A landscape with many peaks, sampled at points; each row gives a point and its height.
From any point a climber steps to the highest of the 2 points nearest to it. It stops when none of these is higher. Distance is the straight distance between rows; heights are no part of it.
K_783 height 37.2: [ 58 -15   8 -23  29 -31  28 -24  -9 -12   9  -2   8   2   0 -31 -30   1
 -66  14 -25  36 -23  49  34   7 -17  -3  -3 -40  21  30 -10 -25  25  30
   2  -8 -25 -45  28]
K_674 height 59.6: [ 38  37 -28 -18 -14  14 -41   3  32  11  39 -30 -10 -17 -30  12 -14  39
  -6 -17 -35 -31  30 -41  -8   2 -22  10  -6 -53  52  12 -30  -1  13 -15
  35 -27  -5 -14   1]
K_372 height 65.5: [ 10 -45   5  37 -29 -37 -33 -25  -8  10  31   8 -48  18 -39  29   3   1
 -20   2 -53  -9  10  25  18 -12  17   6 -26 -36  17  -7 -11  -8  13  11
  38   0   8 -20  52]
K_772 height 75.9: [-29   1  -6  -6  -8  15 -30   2 -16  -3  -2 -25  -9 -32  26   3  10   5
  24 -23 -19 -31 -32 -39 -49  -2  29  38 -11 -31 -53 -16  -8 -15  -3  50
 -11  30  44  40  -3]
K_810 height 25.6: [ 12  -3  16  -1 -30  33  21  24  16  11 -12 -18   3  29   9 -24  -1  -6
  13 -11  35  -5  -1  32  36  21  33   4   5  30 -23 -21  11 -16 -15 -34
 -14   8  -1   6 -12]
K_7 height 29.1: [ 45  -8 -12   2 -30 -52 -38 -23 -22  14  17  20  37   8  20 -18  20  -2
  -2  17 -55  41 -32  14  16 -25  -5 -31 -21 -38   0 -17  29  -9  27  52
   4  -4 -25 -41  58]
K_598 height 56.9: [ 14  36   1 -14 -55  14 -22  45  34  13   7 -20 -40 -41 -18  -9  -2  48
  50  14  -3 -68  15 -35 -20  15 -17  22   6 -41 -35  17 -54   0 -19   3
  19  15  39  25  -6]
K_9 height 34.5: [-51  23  17  -5 -16  -1  20  34  33   6  41 -23   0  -6  49  22 -14  -8
 -18  13  40  27  15   5 -27 -23  11  16 -28  51   5 -15  15 -20 -16   2
 -27  -4  20  39  13]
K_424 height 48.2: [  7   3   0  26  21  -2  38  15 -19  11 -26  -8  23   2  44 -30 -40   6
 -36 -21 -11  31  30   1   6  27   4 -42 -15  16   0  13  46  -8   6 -53
  -6 -22 -45 -33   6]
K_221 height 23.9: [-25 -16   4  14 -16 -17 -32 -51 -30 -18  19  58  22  -5   3  13  66  -9
  50  13 -26  34 -10   8   0 -32 -36 -12 -24 -18 -26 -38  36  25  -7  69
 -26   3  20  32   6]
K_583 height 51.6: [ -7  41 -19 -12 -26  13  -2  47  35  -7  -7 -17 -33 -38  -7 -17  -7  42
  74  -1  12 -65   6 -31  -9  16 -19  26  14 -21 -36  35  -4   7 -28   7
  23  30  58  -5 -20]
K_611 height 27.4: [ 40   1   3 -16  22  24  63  13  46 -13 -41  41 -39   2 -22 -56 -13   6
   3   9   9  10  16  35  66  34 -46  -5  20  39  15  23  -5  12   4 -38
  40  -5 -13 -31  11]
K_711 height 66.2: [-20  18 -17  18  22  20   6  22 -16  24  -3   5 -21 -30 -23 -24 -20  10
 -19 -45 -41   4   7  16 -12  43 -26 -42   7 -16  20  18 -29  17  21 -54
  42  -5 -15  -8   0]
K_512 height 61.3: [ -9  25  15 -18   8  15  51  17  21 -14   3   6   0  16  13 -21 -24  -9
 -32   5  25  49  42  40  25   9 -13  -1   2  70  46   6  15  15 -15 -41
 -21 -38 -15   0  -6]
K_969 height 30.5: [-35 -28  16  23 -23 -24 -33   3 -70  13  -6   9  28  21   0  -5   8 -47
  28 -23 -18  22   7  31  12 -17  13 -26   7   2 -33 -35  29   3   8  30
 -15   1  34  13  12]
K_581 height 55.4: [ 17 -42  23  29  28 -24  19 -23 -32 -25 -19  19 -18  19  -5  17  -6 -46
 -42 -19 -30  21  11  40  38  22 -10  -5   8  -5  26   1   0   7  16  -1
  21  -4   9 -39  29]
K_941 height 59.5: [-42 -14  -9   9  21  13  -6 -21   4  -8  19  10 -52 -30 -35  15 -15  23
 -13  -9 -26 -35 -23   6 -20   4  -1  12  -6 -40   4   9 -28  10  -2  -6
  18 -23  26  31  -7]
K_423 height 35.1: [ 18   0  -7   0 -12 -32 -64 -25 -33  38  -8  10  21  23 -24   9  15   1
   4  14 -25   3 -63  17  -1  -8  54   4  15 -16  11 -19   3 -30  21   2
  13   0 -38  11   2]
K_821 height 51.2: [-33 -11  -1  -2 -12  30  84  55  62 -20 -22  14 -51  -9 -22  -3 -15  17
  10  -1  39 -36  18 -10   0  -9 -18  27 -10  36 -14  -1  21  27  -7 -29
   8   0  29  14  -8]
K_566 height 20.5: [ 23  26  14 -20   8 -30 -25 -25 -17  35  20   2  72 -13  41  38  51 -33
 -25  42  26  38  -4 -10 -18 -36 -23 -36  15  44  30 -11  36 -17   8  26
 -17 -39 -31  34  17]
K_62 height 19.3: [-24 -31   2   1  18 -29  24  -8  -3 -30  19  11  18 -10  27  39  21 -23
 -29  -9   8  11  12  -2  -8 -29  -6  -9 -10  -6   5 -26  19  19   4  10
 -35 -14  31  11  13]
K_970 height 23.3: [-11 -15 -11  25   4  68  80   8   2 -19 -51  29 -40  -5 -29  -7 -14   6
  17 -17  14  25  36  16  30  68 -43 -12   8  49 -10   8 -36  23 -10 -29
  50  22 -18  -7 -19]
K_17 height 40.8: [ -9 -14 -15   0   1 -36 -37 -64 -12 -20  22  19  -4 -12 -20  53  65  33
  -2  13 -24  21 -36  21 -24 -26 -11  17   6 -22   9  16  11  -4  -8  47
 -20  11 -34  23 -19]
K_175 height 45.2: [ 56  -9  19  23  23  16  34  -5   2   2 -50   5 -23   4 -14 -22 -57 -16
 -53  -2 -27  23   6  27  38  39 -12  -7 -15  -4   7  24 -31 -27  28 -20
  61   6 -26 -61  45]
K_497 height 51.0: [ -9 -59  26   7  26 -20  -7 -66  26 -36  22  39 -52   6 -66  54 -10  -8
  -8   5 -15 -14   0   9   6 -32  -9  33 -29 -26 -12  26 -55  -6   2  17
 -12  23  10   6  18]
K_225 height 11.5: [-31 -38  23  -9   2  48  32 -20  12 -44 -25  -7 -16  -8  -5   7  -3 -28
   0 -10  25  -2   0  10  14  -4  15  28   3  10 -36 -22 -41   2 -24  11
 -22   9  48  29 -21]
K_344 height 47.3: [-11  -8  -2   1  11   5  38  42  62  -8  -8   6 -52  -4 -20 -12  -7  15
   6  17  38 -63  -9 -27 -11 -26   7  30 -13  -2 -28 -11  -9  20   6 -36
  17   3  40   9   0]
K_824 height 27.9: [ 14  -3   8  -8 -34  26  29  22  31 -11 -17   3 -22   7  -6 -41   6  27
  36  -1  24 -23   0  24  50  19  -5 -11  28  18 -26  -3 -11   0 -28 -39
   8   2   7   2 -18]
K_514 height 6.1: [-49  48 -20 -13  23  34  12  32   4  -5 -18  -1  -4 -28  -6 -26  -5  19
  29 -14  26 -19  10  -2   0  15 -32 -16  25  18   9   7  18  35 -23 -27
 -11 -43  20   2 -44]
K_537 height 58.9: [  1 -12  -7  50 -34  33  29  19 -17   6  12 -46  12  17  49 -15 -16  38
 -12 -29  15   2  37 -41   0  25  25 -25 -29  15 -32  -8  47   2 -16  -7
   2  38 -41 -21  -3]
K_208 height 66.3: [ 20  14 -26 -28  42 -27 -22 -27   8 -37  43 -22  26 -15  15 -18   3  30
 -22  -5   4  19  -4 -49 -16 -11 -49  -6  25 -35  31  25 -10  11 -18  15
  -9   0 -15 -22 -25]
K_308 height 25.5: [  0  23 -20  37   7 -57 -42 -11 -39  17   6  -2  31   5   5  66  21 -14
 -12   2  -1  -6 -46  -9 -16 -10  21   0  10 -14  30  -5  66   8  15  13
  16 -14   3  -5  -2]
K_19 height 65.8: [-44 -51   2  25   9  12  12 -15 -12 -33   7   5 -37 -31 -30  24 -15   4
 -23 -31 -39  -6  -2   5 -19   5 -11  -6 -10 -34 -16  -1 -37  19  -4  12
  14  -5  29   8  15]
K_905 height 17.2: [  1 -52   8   0  19 -42  23 -32  -2 -52  28  34  18  -2  -2  23  30 -14
 -22  -8  -9  16   3   5   0 -28 -29 -16  -5 -29   1  -9   1  36  -3  27
 -45  16  10  -7  16]
K_305 height 35.0: [  8  17  -7 -11  10  -3 -14  39  33  30  22 -26  27   6  49  10  56 -11
  16   9  30  -4 -18 -50 -36  -8  51  33 -34  40   1 -33  15 -20  12  18
  -3   8  28   1  -9]
K_462 height 25.2: [ 18  -4  -1  14  -5  34  55  25  21  15 -46  42 -54  -4 -33 -27 -18   9
  32   2  12   8  31  26  60  59 -52 -25  19  42 -13  24 -29  13   6 -45
  72  16 -17  -9  11]
K_893 height 30.9: [ 27  -6   5 -21 -13  -7 -40   6 -17  61 -30   9  48  34  -8 -16   5 -29
  17  20   3   5 -63  10  -4  -2  72   8  18   2   1 -29   6 -34  14 -16
  -2   1 -24   4   0]
K_751 height 30.6: [ 18   1  10 -41   5  17  20 -12  38 -27 -20  27 -26  -9 -26 -52  18  21
  21  20  13  -4  -2  32  62   4 -32  -5  45   7   7   7 -28  16 -23 -30
  -1 -17   8  -4 -19]
K_700 height 58.6: [-17  20  -7  17 -25  13 -30  30 -24  47   1 -13  16   0 -23 -29 -44  18
  -8 -34 -38 -38  11   8 -25  31   4 -33  15 -32  14  15 -18 -13  26 -53
  27   9  -6 -12   7]
K_915 height 51.7: [-26  43 -20   3  11   1 -47 -34   0   2   8   1 -36 -19 -32  33   4  44
  12  15 -15 -39 -44 -10 -32 -12   9  34  12 -39   8  16 -12 -11   0   6
  21 -11   5  44 -41]
K_220 height 51.1: [-32   1 -20   5  65 -11  15 -16 -59 -22  22   2  17 -43  17  14  17  -7
 -29 -12  -2   8  29 -18 -29  15 -52 -42  -3 -23  17  29   0  55 -33  31
 -28 -44  -4 -11 -15]
K_637 height 8.7: [-62  -7 -21 -19  26  26  37  -3  23 -46 -16  -4  -4 -48   4  -7 -30  -7
  -1  -4  11 -12  -9 -42 -33  -5 -20  14  -9   0 -22   8 -14  39 -22   2
 -41 -35  39  22 -23]
K_506 height 13.5: [-32 -23  24  -6  10  17 -19 -45 -31 -18 -16   3  -6   1  -5  17  27 -25
  15  -9  -4  13 -22  31  19 -11  29  16  10  -7 -16 -26 -28  -8 -13  32
 -29  -4  35  35 -22]
K_701 height 46.4: [ 15 -44  13 -11  46 -15  69  -3  36 -57   0  32 -17  15 -42  13 -13 -20
 -46 -15  26  -1  15 -11   5 -31  -6  12  -3  32  -2   4 -37  26  23 -35
 -13  15  13 -17  -4]
K_825 height 50.8: [ 38 -32  29  38  11 -21  20 -16 -35 -27 -56  21  -5  16   5  -1 -35 -54
 -40 -18 -40  35  21  33  45  25 -26 -18  -2  -2  16  16   7  -7  26  17
  31   9  -8 -70  43]
K_753 height 45.8: [ 60   3 -11 -20 -34  -6 -55 -38  20  38  23 -13 -19  16 -21   4  21  22
 -14  31 -50   3  -6   7  10 -19  40  18 -23 -35  32 -15 -37 -35  30  15
  11 -21 -39   1  34]
K_154 height 68.3: [ 23 -15   9  -7  49 -17  78  15   8 -18 -14  20 -10  13   7  -8  -7 -26
 -63  -7  -1  50  36  26  10  20 -21   6  -5  51  52  16  11  22  14 -41
   2 -26  -1 -20   1]
K_682 height 38.2: [ 21  11   8 -31   7  10 -36 -61  11  -4  13   9 -34  11 -46  -4  21  33
  -3  27 -19   8 -28  37  22  -5  -7  16  32 -31  30  12 -42  -9 -10  -9
   5 -18 -34  32 -32]
K_955 height 23.6: [ 14 -20   1  -4 -66  36   1  47 -13  35  -6  -9  25  35   3 -42 -39  20
  34 -11   5 -38  16  32   1  45  16 -25  13  -4 -61  26  15  -6  -3 -37
 -15  57 -44  -5 -11]
K_801 height 21.1: [-22  51  31   9 -51  19  21  76  18  32  33 -23 -10  22  18  -3 -45   5
  20  10  36  -1  30  13   4  15   8   0 -19  52  18   6  59  15 -17 -20
 -27  11 -23  30 -14]
K_717 height 5.1: [-57  28 -24  11  10  49  46  47  -4  13 -30  14 -24 -52 -19 -33  -7  15
  42 -28   2 -16  17  13   0  47 -40 -33  14  26 -11  20  -6  50 -16 -34
  10 -11  11   3 -29]
K_222 height 37.9: [  2 -19  13  -7  29 -22   0 -41 -82  -6 -14  19  41  21   9  -3   5 -50
 -17   8  -3  38  27  59  25   3 -28 -47  10 -12  20  17  26  27  -3  29
 -34 -43 -29 -22  19]
K_212 height 22.3: [ 11  -4  -9  -4  -9  -7 -58   3 -25  30   8 -12  61   3  46 -36  23   7
  28 -20 -21  17 -12 -28 -10  -2  34 -32  -5   2 -27 -30   3 -44  10  25
  -3  13 -25  -6  25]
K_562 height 74.4: [-28 -24  -8  37   3  23  29  20  -8 -13  -5 -14 -23 -29  -7  -7 -17  25
 -35 -48 -23   0  22 -14 -20  30 -11 -22  -4 -12 -14  -2 -26   9   0 -30
  44  14   5 -12   9]
K_16 height 62.2: [ 25 -42  10  -3  63 -44  73  -4 -17 -16   0  33 -12  16  -8   8  10 -32
 -65 -11 -13  31  12  29   7  24 -30   0  -1   7  51  21   4  31  22 -10
   2  -9   2 -25   9]
K_929 height 19.1: [  9 -29  19 -18 -13  11 -41 -33 -13  -5   5   5  39  -5  29 -28  51  14
  24 -16 -34  47 -18 -19  12  -7  23 -15  -2   0 -29 -39 -39 -31  -9  39
 -14  19 -10  13  14]
K_613 height 45.1: [ 14 -57  27   0  56 -14  37 -38  23 -60   4  42 -32  17 -52  36 -15 -33
 -37  -8  17 -12   5   1  18 -20 -16  19  -5  10   5  17 -54  18  17  -3
 -13  23  20  -7  -1]
K_124 height 43.4: [ 22 -17  11   6  35 -22  36  -9 -45   1 -25   7  38  -1  40 -25 -27 -19
 -45  -6 -19  49  23  34  19  10 -15 -50   0  -6   3  16  38  -3  13 -15
 -20 -30 -30 -37  27]
K_547 height 22.4: [  9  -4 -16   5  20 -48 -22  -6  -8   7  19  -2  28   6  34  27  36  -9
 -27  -1   1   9 -28 -15  -4 -18  23  -4   1  -8  19 -31  41   2  10   3
  -4 -12   8  -9   9]
K_333 height 41.2: [ 29  12 -39  18   6 -24 -35  14  37   2  30 -41  -3  14  26  -6  17  19
   5  10  -7 -22 -15 -47 -28  -4  35  10 -11 -22  19 -17 -25  -8  15  -6
  29  19  12 -45  13]
K_904 height 52.9: [  9 -23   2  48 -20  17  49   5 -24   1 -27 -17  12  13  41 -24 -35  28
 -35 -24 -10  31  33 -10  18  32  21 -38 -29  10 -23   7  34 -10   2 -29
  15  18 -52 -38  11]
K_796 height 25.4: [ 23   4 -20  12 -33 -36 -60   2 -33  25  11 -11  50   2  39 -27   7   6
  14 -10 -52  25  -5 -21  -3 -18  12 -41 -12 -23 -10 -21  10 -26  27  37
   8   5 -22 -35  51]
K_241 height 24.2: [ -8  -6  25 -17  -3 -14 -42 -18 -45  42   4  16  74   5  29  20  53 -36
  27  13   4  31   4  -9 -12 -31   3 -38   5  39  -7 -35  32 -29   9  33
 -22 -31 -14  43  18]
K_34 height 27.3: [-32 -17   9  25 -34 -26 -31 -14 -51   3  13  36  17  11   2   7  41 -28
  52  -7 -30  23 -13  18   9 -27 -10 -12 -19 -10 -39 -43  40  15   4  58
  -9   5  41  27  11]
K_230 height 66.1: [-36  12 -19 -17  17   7  -9 -12   4 -16  -3 -17  10 -25  44  23  -7 -13
  29 -13   5 -19 -27 -61 -51 -17  18  44 -15 -25 -28   1   7  -9   0  40
 -19   8  55  35 -13]
K_249 height 41.1: [ 57   1   9 -19  31  -1  24 -10  11   3  -6   3 -19   2 -20 -43 -45   2
 -53  14 -24  16 -20  44  39  22 -18  -3   4 -25  23  26 -26 -20  25 -20
  33 -19 -26 -40  24]
K_509 height 40.1: [ 42  -2 -13   5 -20 -36 -62 -26   2  47  13  -2  -8  18 -10   7  46  15
   6  39 -41   3 -59  -6  -9 -11  65  19 -15 -13  23 -23 -18 -34  28  18
  28  -2 -32  -8  26]
K_326 height 31.5: [-43  24  23   5 -11 -15   1  12   7  24  47 -19  26 -19  63  44  11 -25
  -4  18  30  28  26  -7 -37 -29  -5 -14 -21  51   2 -21  20 -37 -12  23
 -23 -11  18  32  36]
K_959 height 27.5: [ 41 -17  15 -17   0   7 -37 -16  -1  41 -49  10  39  36 -13 -22 -41 -57
  12  29   3   7 -53  33  32   3  55  14  16 -10   0 -13 -10 -48  12 -14
  -5   6 -16 -28  14]
K_337 height 37.1: [-16  77  -4 -34   5  18 -25  27   9   6 -27  -4  17 -11  14   0  38  16
  66  19  32 -20 -36 -29 -11 -13  10  37  29   2  -6 -14  15  -5  -4   6
   1  -1  24  48 -59]
K_887 height 41.7: [-36  75  -7 -24  11  21 -31  19 -15  13 -17 -24  38  -7  17  16   2  -4
  34  11  53  -7 -13 -11 -29 -21  11  12  24  22   8  -6  27   1   0   0
 -12 -34  20  54 -46]
K_418 height 66.0: [-11  11   2  -2 -31  24 -31  12   3   6  12 -31 -33 -31  -6   0  -3  28
  17  -9 -27 -52 -12 -26 -44   5  26  39 -10 -47 -49 -12 -42  -9  -1  27
   9  36  35  38   6]
K_734 height 33.0: [ 59 -16  -3 -18   5 -43  -7 -35 -16   3  11   6  35   4  15 -17   1   0
 -40  20 -33  44 -40  37  29 -18  -3 -20  -7 -40   7   3  13 -23  25  48
  -8  -1 -28 -41  45]
K_169 height 34.4: [ 21  -3  18 -45  25  11  -8 -49  35 -32  12  26 -33   3 -45 -24  22  23
   0  33  -2   4 -22  19  33  -8 -22  23  34 -25  18  11 -59  11 -24 -10
 -10   1  -2  22 -38]
K_602 height 23.4: [-23  22  13  -5 -23  32   6  41  -4  30   5 -22  26  20  19 -17 -18  -5
  22 -14  39  -7  17  22   3  16  20 -12   2  35 -17 -15  29  -9 -16 -31
 -41  -6 -12  33 -21]
K_13 height 34.2: [-22 -22  11  10  -1 -22 -30 -29 -73   4 -14  23  42  29  -3  13   8 -53
  11  -1  -9  31   6  49  22 -15   0 -41  16  -5   6 -13  33  14   6  18
 -25 -28  -4  -7  11]
K_320 height 56.0: [ -8  51   8 -30  18  -6  26  14   0  16   6  -6  18   6  15 -28 -22  -9
 -45  32  35  52  32  28   4 -16 -22 -15  20  61  55  15  34  10 -14 -32
 -26 -62 -38   2  -5]
K_966 height 42.7: [ -3  24 -18  -2 -23  34  36  58  57  -6  19 -44 -21  10  28   9 -11  12
  28  -1  54 -41  14 -50 -29  -8  20  51 -44  26 -30   8  39  22  -7  10
 -10  42  24  -2 -15]
K_31 height 38.5: [ -7  54  -1 -13 -13  10   0  59  52  29  39 -41  12   7  47  13  12  -3
  23  19  50   2   5 -35 -31 -13  30  41 -40  53  11  -9  38 -16  -7   7
 -10  16  24   9  -8]
K_521 height 57.9: [  2 -60  11  14 -13 -25 -21 -49  16 -14  43  24 -57   2 -67  54   2   3
 -24  -7 -44  -3  39  23   6 -19 -23  20 -38 -35  13  16 -22  -6   5  18
  11  -2  -3  -3  41]
K_215 height 45.6: [ 35  40 -33  25 -13 -14 -50  30   2  46  15 -48  10  15  18 -18   3  10
  18  10  -7 -37 -20 -26 -31  22  54   9   3 -17  12  -9  -9 -17  17 -12
  33  23   9 -43  15]
K_554 height 43.1: [ 16  -8 -20   9   4 -11   0  24  63  -9  19 -15 -37   6  -9 -12  11  30
   1  19  13 -52 -11 -42 -19 -22  23  13 -14 -17  -9 -15 -43   9   5 -26
  22  22  17 -13   7]
K_404 height 19.4: [-59  63  28  26 -15  17  29  54  15  15  34 -18 -21   6  28  -4 -55  16
  10  15  24  15  52   4  -9   8 -13 -12 -25  61  38  19  47  14 -27 -21
 -13 -13 -21  31 -11]
K_851 height 57.2: [ -3 -22 -16 -22  54 -21  24 -26 -30 -31  37  -4  16 -29   2 -34  13  15
 -43 -13  -3  24  15 -21 -19  13 -64 -28  17 -25  27  35 -23  41 -32  31
 -40 -19 -27 -13 -16]
K_493 height 24.4: [ 54   1  22  -6 -14  24  -6  -2  24  22 -44  -6   4  39   5 -36 -24 -37
  16  26  29 -16 -27  34  58  26  38  13  10  13 -12  -8 -18 -43   0 -27
   3  13  -7 -29   9]
K_465 height 33.3: [  5  56  -8 -29 -21   1 -31  41  13  19 -18   1   9  -5   4 -26  29  34
  73  12  19 -39 -26  -8   1   4   7   1  40  -3 -17 -11   0 -13 -13 -20
  -9  10   8  25 -47]
K_804 height 66.6: [-30 -19 -14  33  -1  25  36  29  11 -27   4 -28  -4 -14  26  -1 -15  26
 -16 -40  16 -11  23 -38 -20  10   4  -4 -14   7 -33 -11  10  12 -20 -18
   3  17  10 -10 -11]
K_551 height 28.2: [-38  20  15   9  -9 -11 -23   6 -36  31  19 -12  45 -22  51  43  28 -41
  24   4  14   7  30 -17 -37 -32 -12 -24 -11  25 -14 -31  45 -21   0  44
 -19 -17  31  37  32]
K_526 height 77.0: [ 30 -14 -22 -20  22 -51 -14 -23  16 -26  54 -12   1  -2  -2   7   8  31
 -45 -10 -22   2 -16 -30 -21 -15 -34  -5   2 -49  46  26  -9   5   9  13
  -6   8 -28 -27   2]
K_501 height 21.4: [-33 -50  -4  11  18  63  90  -7  10 -56 -42  24 -18 -14 -40  19 -28  -3
 -18 -16  26  25  30 -15  -7  33 -34   8  -3  46 -29   0 -46  28 -20 -12
  16  18   6 -10 -23]
K_922 height 67.4: [ 30  -3 -26 -16   6 -25 -23 -14  17   0  57 -25 -20 -12 -34  34  -2  29
 -40 -22 -41 -10  18 -30 -24  -6 -36   6 -14 -56  62  31  -9   1  18   4
  16 -13 -29 -22   8]
K_152 height 50.3: [-16  47  -8 -27  34  -1 -12  -5 -29   6   7 -22  37  -2  20   3   5 -14
 -29  24  51  24  21   4 -14 -32 -21 -27  27  38  39  10  21  23 -14 -10
 -26 -67 -32  22 -26]
K_737 height 26.8: [ 27  12 -24 -30 -67  -6 -17  55  14  38 -13   5  15  18   8 -56 -26  34
  67  13  -1 -43  -5  21  16  19   4 -31  25  -8 -38  34  -6 -29   4 -34
 -11  24 -35 -11 -14]
K_96 height 62.0: [ 15 -43  17  37   3  33  45  -7   5 -35 -57   6 -31  35   2  27 -21 -30
 -49 -13  30  -4  40 -12  28  32  -4  19   3  44   7 -12 -19 -18   1  -5
  42  35   0 -48   2]
K_799 height 30.2: [ 21  30 -24  24   3 -42 -73 -27 -27  13  -4  -3  32  11 -18  42  19  12
  -5   6  -9  -4 -69  -1 -18 -12  34   8  25  -3  25  16  34 -11  20   4
  21  -2 -60  24 -28]
K_543 height 45.9: [-47  68 -13 -11  24  16 -25   8 -25  14   5 -30  37 -12  26  29 -15 -17
   3  17  54   9  23  -6 -34 -27 -11 -16  16  36  24   5  22   4 -18  -7
 -18 -59   4  35 -30]
K_975 height 7.5: [-51  30 -13 -32   9  34  17   8  38 -30 -20  -9   1 -44  15 -19  -8  12
  30  13  29  -9   1 -32 -15 -16 -16  22  11  14 -14  -4   8  29 -35   6
 -46 -32  42  35 -41]
K_209 height 20.0: [-22 -54  12   5 -17 -28   0 -48   9 -55  20  52  14  -9 -22  31  35 -16
  28   1 -25  22 -14  -5  -3 -47 -29  -5 -32 -32 -34 -22   0  36   1  58
 -46  36  28   9  23]
K_914 height 46.8: [  6  48 -25 -21  -6  20   7  47  45  -5   0 -30 -12  -7  21  -9   1  16
  73   6  39 -51  -4 -39 -26   1  16  55 -11  -3 -36  15  22   7 -10  13
   8  42  59  -2 -25]
K_785 height 50.2: [ 17 -28   2 -20  15  12  69   7  73 -55  -6  33 -14  17 -34 -23  -8   4
 -29  -2  38   3  29 -11  27 -33  -6  14   3  54   0  -1 -16  28   1 -44
 -15  20   2 -18 -12]
K_692 height 55.0: [-21   2   5  -6 -14  22  67  40  66 -29   2   9 -26  11  -1  -8 -11  17
 -17   2  40   3  31   1  16 -17  -3  21 -13  57  19 -11  21  20 -11 -39
 -13  -1  13   6 -10]
K_151 height 51.9: [  8  26 -23   6 -23 -15 -56  28 -22  55  -6 -14  38  21 -11 -26 -38   6
   4  -2 -16 -46 -21  -6 -34  18  43  -9  24 -32  13   7   1 -22  20 -40
  15  20 -11 -24   5]
K_747 height 52.4: [ 55  23  -7 -14 -46  18 -44  -1  28  44  21 -19 -21   3 -21 -11  -2  37
  -6  16 -32 -37  24  -8  12   2  18   2 -15 -49  29 -10 -46 -19  26 -23
  22 -36 -20  12  25]
K_217 height 87.3: [ 16 -35  33  34 -28  -6 -40   8 -40  46 -36  -5 -11  44 -42 -24 -55 -53
  -3  -9 -24 -15   5  30  22  16  45   2  12 -13 -16   2 -11 -23  15 -15
  33  28   4 -35  40]
K_300 height 75.1: [ 27 -32  24  36 -27 -30 -45 -21 -28  29  -5   0 -32  36 -33   0 -19 -36
  -9   4 -39  -3  -9  27  40   0  41   9  -3 -21   2 -13 -12 -22   9   7
  38   3  11 -35  48]
K_254 height 67.3: [ 20 -28  32  39 -20  39  52  22 -13   4 -48 -18 -39  43 -11  24 -24 -33
 -38  -7  39  -9  34  11  27  45  27  33  -8  44  -6 -15   9 -17  -5 -16
  39  35   2 -35   3]
K_895 height 3.9: [-30  11  -5  25 -41  51  58  63  -2   5 -13  -3 -36 -37 -17 -18 -18  45
  38 -32  18 -42  16  -6   7  50 -36 -18   5  19 -45  33  22  31 -19 -14
  15  27   3  11 -34]
K_160 height 58.1: [-40  16 -19 -16  25  -6 -16 -37 -14 -16   1   0  28 -32  45  57  14 -17
  20   8  14  -1 -23 -49 -45 -34  -3  24 -12 -18  -4   1  22   4   1  55
 -28 -23  39  47 -14]
K_295 height 16.1: [  6 -29  24 -20   0   2 -47 -66 -11 -16   1  18   1  13  -3   8  50 -14
  20  -1 -41  44 -28  15  35 -16  16  16   6  -9   1 -20 -39 -25  -3  46
 -13  24  -1  10 -10]
K_979 height 44.1: [ -1  13 -15 -10  -1 -13 -43 -63   6  -6  22   3 -31 -13 -42  43  46  47
 -14  15 -30   8 -30  14 -23 -20  -4  33  14 -30  17  22 -18 -18 -14  20
  -9  -2 -47  37 -37]
K_309 height 29.9: [ 38  34  -7 -28 -51 -11 -29  61  14  39  -7  -5  -4   4   9 -42  29  34
  82  17   9 -51 -13   1   8  16  14  -4  29   3 -40   6 -11 -22  -2 -22
  -8  36 -11   7 -19]
K_231 height 76.7: [ 14 -33  39  38 -18  20   3  22 -38  31 -54 -11  -6  40 -27 -16 -51 -57
 -13 -25   7 -16  22  33  19  42  35   4  11  12 -21   2   6 -21   8 -35
  27  36  -5 -37  21]
K_28 height 10.2: [-38 -43  11 -19   2  23  46 -22  33 -50 -20   3  -6 -22 -10   9 -15 -17
  -2   0  18   0 -19 -27 -16 -30  13  29 -14   3 -48 -13 -38  18 -14   3
 -46   4  39  38 -16]
K_942 height 48.7: [-17  15 -19   0  28 -28 -36 -51  -6 -23   8  20  26 -22  18  73  61  14
  21  12  -8  13 -50 -41 -36 -32  -1  31  -8 -18  -1   8  22  -2   7  62
  -7  11  -9  38 -32]
K_445 height 46.0: [-23  30 -16  19  48 -18  -9 -26 -74  -2  13  -7  39 -24  28  45  17 -25
 -11   3  13  -6  39  -8 -31  -8 -46 -50   8 -19  24  22  42  39 -15  25
 -14 -46  -7  -4  -7]

Two climbers start at each pair of points below. Name the first point that both come to, or write -.
K_445 / K_308 => K_526
K_970 / K_424 => -
K_975 / K_887 => K_154
K_799 / K_465 => -
K_613 / K_905 => -

Where does a climber stop that starts at each point below?
K_801 => K_979
K_929 => K_154
K_222 => K_562
K_337 => K_154
K_966 => K_772
K_717 => K_154
K_17 => K_772
K_209 => K_562
K_783 => K_154
K_547 => K_526
K_333 => K_562

Call two points neighbours if one is among the 2 nearest of the other. Go from one point of each pair to the other, from neighbour to neighbour, staying as high as possible. Name the lowest point that can't be avoided.
K_154 / K_526 => K_445
K_217 / K_692 => K_613
K_772 / K_217 => K_17
K_979 / K_692 => K_333
